Each row is a point on a landscape with many valleys, with its height.
A ball rolls from a point to the lowest of its 2 nearest points, and stops where none of them is lower. Distance is the straight distance between rows; heights are no part of it.
Q_739: [141 83 100 152 133 129 115 126 90 107 115 108 102 154 94 109 94 168 87 81 137 103]  h=1.90
Q_775: [65 149 101 61 192 122 165 96 72 148 175 143 133 132 135 108 125 128 163 77 111 141]  h=2.44
Q_754: [162 115 136 171 119 128 138 160 86 99 131 87 93 112 97 142 141 186 90 137 115 47]  h=4.29
Q_657: [186 127 164 169 142 127 111 180 187 96 95 80 95 139 153 133 98 103 156 118 157 106]  h=1.80
Q_856: [132 152 97 98 123 179 120 139 168 78 151 135 140 150 120 125 111 107 195 71 122 150]  h=3.23
Q_434: [145 91 156 177 131 130 106 100 122 123 167 97 119 98 105 190 159 128 87 182 98 136]  h=3.70
Q_40: [172 106 127 205 133 149 109 186 98 97 111 80 123 128 116 157 135 190 125 109 114 82]  h=3.89
Q_234: [142 171 142 124 80 139 113 134 165 130 81 97 137 105 130 127 164 72 114 99 159 157]  h=2.55
Q_140: [105 160 195 121 111 138 91 91 194 68 127 121 141 96 143 103 139 133 122 139 57 160]  h=5.69
Q_586: [137 166 100 134 111 135 164 100 124 154 97 124 152 74 92 132 80 131 80 145 146 158]  h=2.83
Q_19: [154 118 128 141 102 99 110 84 134 136 148 104 100 74 80 145 146 107 76 206 122 135]  h=4.06
Q_823: [109 134 79 124 182 96 217 141 45 186 148 140 95 132 135 162 140 116 167 152 123 130]  h=4.31
Q_20: [142 122 115 173 153 107 180 156 66 139 142 164 116 86 66 132 113 170 84 226 135 59]  h=4.97
Q_409: [64 105 129 152 163 109 156 71 118 145 142 134 97 97 87 117 138 111 95 156 118 126]  h=3.72
Q_492: [117 196 135 41 122 122 124 98 165 100 158 154 137 108 132 75 149 100 124 115 126 130]  h=1.95
Q_95: [186 108 194 203 118 103 74 158 174 104 71 74 114 145 176 133 120 112 135 159 122 120]  h=2.24
Q_196: [126 101 108 72 128 140 154 131 140 165 148 138 155 181 173 104 106 154 222 78 138 100]  h=2.56
Q_65: [122 135 89 153 162 100 192 112 89 181 142 159 95 102 111 171 161 126 116 168 89 127]  h=4.49
Q_363: [179 115 162 173 90 109 52 149 170 94 99 76 99 129 131 115 155 93 125 155 118 129]  h=2.60
Q_872: [142 109 169 141 77 131 109 109 130 125 104 126 172 127 147 143 90 135 70 202 134 183]  h=1.54
Q_581: [205 110 102 121 141 131 81 141 96 115 169 122 118 170 107 141 93 125 119 103 163 133]  h=2.07
Q_202: [205 141 109 202 131 128 82 193 132 112 91 98 136 141 124 148 119 153 158 101 144 88]  h=3.46
Q_371: [73 141 141 154 106 158 80 117 111 94 87 114 176 102 129 106 163 166 118 69 71 169]  h=6.45
Q_769: [104 90 135 123 154 114 58 116 139 125 131 133 108 177 145 86 160 114 164 53 139 120]  h=5.77
Q_968: [116 174 153 122 167 138 87 102 130 128 153 154 177 85 135 142 169 146 110 78 84 175]  h=2.12
Q_346: [118 153 73 106 159 144 180 126 76 174 148 167 131 118 125 172 123 158 123 94 99 166]  h=3.48
Q_447: [79 122 139 112 110 124 148 115 148 175 103 162 147 135 127 128 162 101 97 156 174 122]  h=4.67
Q_207: [123 94 190 174 111 126 85 96 142 113 132 74 127 111 130 162 144 105 98 163 124 157]  h=3.29
Q_209: [129 115 91 132 139 101 164 164 34 138 144 161 111 131 79 122 118 162 72 192 170 74]  h=5.09
Q_578: [156 180 165 117 135 126 56 152 210 95 124 175 143 121 166 116 153 111 141 126 66 182]  h=0.50
Q_269: [130 151 112 69 119 121 168 126 101 197 152 125 165 155 167 141 183 105 204 120 102 109]  h=1.86
Q_332: [97 121 70 89 162 111 214 157 46 163 152 163 97 165 152 142 132 158 168 145 106 169]  h=4.16
Q_568: [119 93 108 154 178 136 147 152 72 117 175 96 99 141 123 168 119 123 148 95 172 97]  h=2.80
Q_382: [115 67 124 108 144 113 128 115 115 142 178 131 102 191 142 120 131 96 143 145 182 80]  h=5.44
Q_635: [191 115 145 160 139 143 112 189 125 117 136 120 137 163 142 164 124 138 151 120 184 76]  h=3.05
Q_267: [91 85 90 142 159 121 161 143 82 156 159 176 121 145 108 152 146 116 121 168 165 121]  h=4.42
Q_589: [177 129 88 124 84 132 155 149 116 145 128 117 114 156 136 141 190 134 173 124 104 68]  h=2.57
Q_285: [170 158 128 171 104 152 157 137 135 142 83 97 170 91 124 171 79 153 79 150 146 150]  h=3.27
Q_906: [76 147 132 74 167 108 189 109 114 208 158 166 161 135 168 134 167 123 197 127 144 105]  h=1.49
Q_282: [164 147 168 169 125 137 167 154 145 94 105 79 123 88 104 141 60 156 87 185 168 88]  h=2.15
Q_261: [106 99 119 151 143 114 157 130 116 173 124 180 154 132 106 136 145 87 114 207 202 106]  h=4.55
Q_756: [159 135 162 109 94 152 149 205 192 93 102 134 105 124 157 140 107 74 115 157 142 144]  h=6.03
Q_946: [120 182 112 100 131 120 139 74 134 136 120 110 133 68 79 100 91 110 83 103 138 165]  h=2.53
Q_773: [114 80 145 177 125 132 97 134 157 135 102 130 118 150 145 136 185 152 152 100 82 100]  h=5.37
Q_419: [76 127 70 72 132 142 159 104 93 116 185 149 112 149 97 116 134 106 149 113 110 133]  h=2.73
Q_219: [175 150 134 105 129 122 131 155 178 144 98 102 128 155 177 124 109 78 194 76 172 129]  h=1.91
Q_737: [134 121 171 118 128 144 118 197 206 75 91 150 98 131 178 121 83 85 135 116 109 166]  h=5.90
Q_303: [79 115 180 118 84 149 124 112 180 129 97 151 164 136 156 116 158 135 104 158 128 134]  h=4.87
Q_379: [77 110 91 116 171 128 198 151 74 174 139 187 115 132 152 163 133 182 148 97 127 165]  h=3.90
Q_182: [143 158 45 75 99 122 184 130 71 158 162 119 160 107 78 111 104 80 170 191 142 122]  h=4.41
Q_85: [92 164 194 112 116 126 97 90 155 81 103 121 179 93 161 61 167 156 97 118 71 136]  h=5.96
Q_505: [92 127 99 132 105 151 156 123 79 127 116 149 118 95 91 140 151 173 72 124 62 158]  h=3.77
Q_825: [107 144 88 106 166 127 145 163 52 141 114 146 98 147 160 134 163 175 166 39 96 177]  h=4.56
Q_82: [126 134 194 154 173 136 56 91 165 124 148 136 164 99 156 148 153 144 132 100 75 180]  h=0.82
Q_850: [158 121 102 162 145 111 175 133 72 146 151 136 102 98 88 176 131 173 82 184 98 102]  h=4.75
Q_112: [86 119 128 114 116 153 104 98 148 107 141 161 144 123 100 124 117 118 70 146 141 182]  h=6.44
Q_587: [70 115 171 113 156 140 92 89 161 122 140 164 147 133 142 106 124 141 103 89 139 166]  h=6.23
Q_193: [130 165 155 154 156 117 38 130 179 113 129 156 170 120 156 113 183 165 162 104 61 155]  h=1.75
Q_17: [103 129 157 134 108 151 104 124 188 108 110 140 135 138 144 116 190 120 143 102 101 118]  h=5.13
Q_691: [156 200 152 58 132 135 105 135 195 97 145 172 143 121 153 99 144 92 137 105 96 160]  h=1.46
Q_344: [179 161 144 100 119 104 171 132 177 157 104 95 112 144 166 117 100 70 158 132 176 100]  h=1.67
Q_412: [136 134 93 90 110 114 158 90 118 140 146 100 95 129 106 94 108 95 141 125 147 86]  h=3.97
Q_325: [166 107 164 142 136 102 111 135 135 125 137 132 118 128 108 131 59 122 51 216 185 127]  h=2.54
Q_648: [94 110 168 146 106 177 90 122 152 81 130 129 167 120 128 148 126 129 93 135 111 204]  h=6.61
Q_591: [133 129 104 98 146 138 173 100 172 120 150 136 108 152 111 123 63 116 145 138 152 107]  h=4.10
Q_439: [95 67 99 133 161 136 123 130 83 102 160 123 91 159 103 132 108 140 104 90 168 108]  h=2.40
Q_719: [37 92 151 158 173 127 142 66 111 134 120 131 121 98 116 119 99 154 80 134 107 156]  h=3.40
Q_908: [120 99 155 203 107 119 57 144 159 128 91 132 166 150 165 135 163 170 168 133 76 138]  h=5.46
Q_259: [110 124 195 145 116 134 95 188 201 102 58 147 140 129 204 104 102 120 150 114 101 173]  h=5.70
Q_841: [103 133 135 87 159 132 156 111 152 179 145 171 154 136 173 134 135 153 187 79 151 122]  h=2.03
Q_520: [154 189 143 117 129 125 101 157 168 121 81 102 120 124 161 114 117 64 157 58 155 168]  h=2.22
Q_6: [91 105 165 182 106 168 93 99 123 96 121 105 172 116 149 152 127 168 130 117 67 177]  h=6.70
Q_747: [167 137 43 92 115 99 165 121 48 148 179 127 114 76 57 122 120 104 141 199 133 116]  h=4.35
Q_594: [120 104 92 139 155 144 169 128 129 121 162 167 126 134 78 139 78 133 119 162 168 109]  h=4.25
Q_263: [149 103 66 100 150 128 116 119 51 150 178 126 113 164 117 139 100 120 133 85 137 153]  h=1.50
Q_331: [175 146 144 141 121 121 177 163 160 135 79 108 130 120 133 135 70 125 96 156 199 83]  h=1.76
Q_654: [199 99 117 125 139 136 95 152 156 103 147 140 119 184 145 136 92 138 159 121 157 103]  h=2.59
Q_644: [117 154 99 98 103 125 181 106 117 161 121 157 120 120 116 122 176 141 122 128 93 97]  h=3.11
Q_352: [134 128 133 124 139 121 139 174 66 129 169 150 123 148 89 142 108 141 108 182 210 46]  h=5.21
Q_795: [139 112 188 156 102 134 57 149 158 90 108 78 121 123 135 143 144 66 98 144 131 181]  h=2.93
Q_608: [171 160 114 102 79 126 136 116 153 168 108 144 141 147 140 130 193 123 141 128 107 90]  h=2.84
Q_81: [75 133 156 108 164 121 73 91 134 113 139 124 129 130 138 82 168 119 127 51 128 131]  h=5.98
Q_990: [105 129 212 154 98 139 79 124 190 82 92 131 150 134 181 112 133 133 144 144 71 164]  h=5.45
Q_813: [112 68 111 105 144 105 111 122 86 155 146 124 96 192 157 117 158 114 164 86 140 97]  h=5.58
Q_96: [98 136 180 147 69 131 129 72 136 108 98 105 166 96 150 127 89 132 99 179 103 174]  h=0.88
Q_820: [142 135 66 167 128 141 88 161 124 129 92 152 142 142 124 120 139 187 159 62 77 126]  h=4.58
Q_83: [163 92 98 81 119 138 138 132 127 151 140 148 141 199 146 115 82 142 162 109 163 98]  h=2.87
Q_862: [120 119 77 85 185 111 147 107 54 152 173 122 90 154 142 136 113 137 167 70 95 145]  h=2.00
Q_400: [143 120 89 143 108 155 112 136 101 123 111 138 132 129 113 143 153 169 112 89 74 146]  h=4.19
Q_899: [142 118 151 139 120 119 134 133 153 159 109 163 159 120 127 145 74 111 64 220 174 171]  h=2.10
Q_511: [145 93 125 96 136 122 125 157 83 125 183 123 131 193 129 122 102 99 138 165 220 67]  h=5.33
Q_637: [159 149 106 172 125 123 64 146 179 130 89 161 164 145 144 116 110 202 170 87 68 143]  h=4.94
Q_212: [173 161 159 136 121 130 173 169 180 112 112 81 102 128 139 146 108 82 147 146 193 83]  h=1.45
Q_662: [111 80 109 147 180 149 128 142 103 143 151 126 108 143 138 166 124 155 172 44 141 143]  h=3.34
Q_847: [130 158 96 66 115 135 187 114 124 171 155 97 174 149 137 131 110 96 199 136 122 107]  h=2.11
Q_655: [111 131 153 120 149 84 141 73 167 158 109 107 94 125 127 93 99 77 107 140 177 111]  h=4.00
Q_734: [163 131 72 102 109 103 133 92 105 142 171 121 87 76 60 131 150 108 107 183 125 123]  h=4.24
Q_387: [91 138 120 113 107 116 160 85 108 137 103 136 109 98 112 105 160 172 91 123 51 112]  h=3.41
Q_326: [112 99 131 145 93 129 112 98 113 110 105 91 110 117 107 109 128 133 82 118 127 119]  h=1.29
Q_844: [89 142 83 72 121 166 124 133 99 101 158 133 136 146 116 119 150 113 173 63 106 143]  h=2.95
Q_992: [144 168 171 147 97 147 147 134 173 137 82 97 158 87 145 159 113 105 108 145 135 173]  h=2.92
Q_961: [184 126 138 109 96 114 112 144 149 116 135 122 103 139 114 124 118 96 83 185 180 119]  h=2.86
Q_918: [88 159 176 156 98 121 61 126 140 93 70 124 191 119 163 63 166 168 132 101 73 137]  h=6.21
Q_534: [161 127 132 133 88 117 125 160 98 95 133 80 91 128 97 115 150 131 103 146 181 39]  h=4.57
Q_477: [112 141 57 79 124 109 184 113 70 180 150 186 145 128 91 112 124 113 147 173 128 126]  h=4.47
Q_512: [140 191 129 72 110 95 123 74 150 141 124 130 122 92 118 88 134 88 101 116 145 139]  h=2.25
Q_28: [107 105 165 183 123 121 151 133 111 98 116 99 130 96 88 124 80 166 76 206 161 76]  h=2.52
Q_168: [86 126 129 141 196 130 126 131 95 148 137 146 115 113 159 136 159 180 167 17 97 160]  h=4.02
Q_571: [60 72 109 143 187 134 161 109 92 134 135 160 95 128 113 118 87 165 103 104 133 136]  h=2.90
Q_881: [155 127 106 195 103 124 46 176 184 111 77 136 147 160 135 113 118 160 156 127 96 143]  h=5.22
Q_521: [122 177 108 121 167 128 138 100 101 173 148 151 143 89 126 171 170 144 118 75 104 169]  h=2.94
Q_535: [176 140 89 89 99 145 177 154 107 143 155 81 150 161 131 140 134 116 203 135 121 67]  h=2.30
Q_833: [114 109 154 155 45 138 91 99 130 80 80 79 143 100 123 111 124 144 102 146 104 149]  h=1.51
Q_861: [154 116 180 138 101 113 115 156 167 76 137 85 78 104 118 124 112 84 79 205 167 116]  h=3.10
Q_934: [86 110 115 121 121 99 153 74 133 135 141 114 81 112 92 95 139 77 125 163 158 91]  h=3.87
Q_254: [110 144 125 101 113 158 126 138 192 72 121 115 99 134 122 107 110 80 149 92 144 137]  h=3.47

For each start below, name the point where the ball stops.
Q_81: Q_82
Q_20: Q_82
Q_908: Q_906
Q_182: Q_212
Q_754: Q_263
Q_773: Q_326
Q_412: Q_326
Q_644: Q_906
Q_285: Q_578

Call two points neighbours if one is among the 2 nearest of the other. Go from one point of each pair to the other, from neighbour to neighbour, staying as low as possible. Name the highest point that can't be avoided.
Q_212, Q_82: Q_285
Q_906, Q_263: Q_83
Q_96, Q_326: Q_833
Q_82, Q_578: Q_193
